Each row is a point on a tangle of strands that fork, close into loops and nearly touch. The rows are in no order.
Two points are linked if the straight distance between their rows is under 26.4. Some points are linked to none.
neluz: [-12,  16,  13,   9,  -9, -10,   1, -18]
sus: [ 22, -15,   0, -27,   0,  21,   5,  26]
ruve: [-22,  29,  -7,  20,   9, -22, -16,  -3]
bof: [ 19,   0,  21,  -5, -28,  23,  -6,   9]
rizif: [ 13, -19,  -7,  -5,  25, -10,  20,  14]
podes: [-26,  -6,  -6, -36,  -7,  -3,  12,   2]
Tokol: [-15,  28, -11,  25,  19,   1, -22, -15]
fuzut: [ 13, -13,  -8,   6,  27, -16,  12,  12]
Gima: [ 29, -30,   1,  -2,  -6,  20,   2,  22]
Zin: [-19,  13, -21,   4,  22, -11,  -9, -12]
kifi: [ 26, -23,  -1, -17,  -6,  19,   2,  30]
dova: [-37,  17, -23,   1, -14, -19,  -9, -25]
vak: [  0,   7,  14, -31, -21,  18,  -2,   8]
vuzur: [ 16, -16,  18,  16, -34,   8,  -4,  15]
Lalub: [  9,  -5, -11,  15,  28, -24,   5,  14]
mir: [ 29, -29,   2,  20,   9,   6,   9,   7]
Mab: [-22,   0,   2, -39, -16,   4,   7,  10]
ges: [22, -4,  2, 25, 20, -2,  3, -6]
musi: [  9,   7,  22,  21, -14,  -2,   2, -10]
Relo: [-31,  18,  -2,   2,  -7, -32,  -1,  -7]
Vofep: [ -8,  28,  -3,  31,  13, -16, -18,   3]
bapad: [  8,   3,  -5,   2,  29,  11,   1, -26]
fidad: [ 11, -29,   2,  -2, -33,   0, -12,  41]
kopog: [ 14, -24,   6,  -2, -27,   4,  -3,  33]
pizaz: [  3,   6,  10,  -3,   4,  20,   4, -33]
lipuv: [ 19,  -7,  14, -12,  -4,  26,   6,   2]
tukav: [  8,   8,  19, -19, -25,  23,  -4,   5]
lali: [ 14,  -6,  19,   2, -36,  12,  -7,  19]
seke: [-13,  13, -15,  10,  26, -20,  -6,   3]
Rafed: [-28,  20, -29,   9,  -2,  -7, -16, -26]
nef: [ -4, -13,  -6, -27,  18,   2,  16,   3]
Kot: [ 29, -38,   3,  14,  -4,  15,   2,  14]
dagun: [ 13, -10,   2, -36,   2,  20,   5,  20]
gobip: [ -3, -10,  -1, -34,   4,   9,  12,  14]
moni: [ 11,   0,  17,  -7,  -1,  25,   6, -15]
zapeg: [-22,  -3, -17, -17,  15, -20,  10,  -1]
nubi: [ -5,  12,  11,   2,  -2,  12,  -1, -33]
Tenob: [ 3,  6, 17,  8, -7, -2,  6, -8]
Dutir: [ 17, -15,  19,  26, -27,   3,  -1,   4]
rupo: [ 17,  -4,  22,  31, -18,   1,   0,  -7]
ruv: [  3,  25,   1,  39,  13, -10, -18,  -4]
tov: [  6, -18,  -7, -23,  26,   2,  20,  10]
revo: [ 26, -17,   1,  25,  14,  -2,   6,   1]
Rifal: [  0,   6, -13,  14,  29, -25,   0,  12]
kun: [  0,  23,  -3,  26,  20,   1, -16, -18]
div: [-31,  -9, -22, -33,  -8,  -7,  13, -11]
sopav: [ 14,  10,   0,  22,  23,   0,  -5, -13]
tere: [ 5, -3, 11, -1, -3, -2, 11,  1]
kov: [-25,  23, -24,  14,  14,  -4, -20, -16]
mozu: [-15,  17,  12,   3, -11,   1,  -2, -32]
Rus: [ 16,  -9,  12, -10,  -5,  13,  10,   9]
fure: [-11,   6,   5, -42, -21,  14,  -3,  10]
govi: [-36,  18, -10,  -1, -10, -26,  -6, -17]
Furur: [-28,  21, -12,  10,   6, -35,  -9,   4]
lev: [-28,  -8, -37, -24,  -8,  -7,  10, -22]

A fork is a point with three links, a tip a point with one. Leave the first point through the second and follow the links. Name the first fork or tip that comes.
Rus; lipuv: Tenob
Vofep; ruve: kov
mir; revo: kun
fure; Mab: lev

A piece is all that can be reached along the links. How many separate loops has the piece of each point below (a circle has one, a figure eight two, a Y none), and how many tips (points with one link)?
ges: loops 2, tips 0
div: loops 1, tips 1
fidad: loops 0, tips 2

Name the points in between on the shortest way along the links from the first point to the second, in order.
dagun; fuzut: gobip, nef, tov, rizif
vak; vuzur: tukav, bof, lali
tere; moni: Rus, lipuv
Vofep; Tokol: ruv, kun
Tokol; ges: kun, sopav
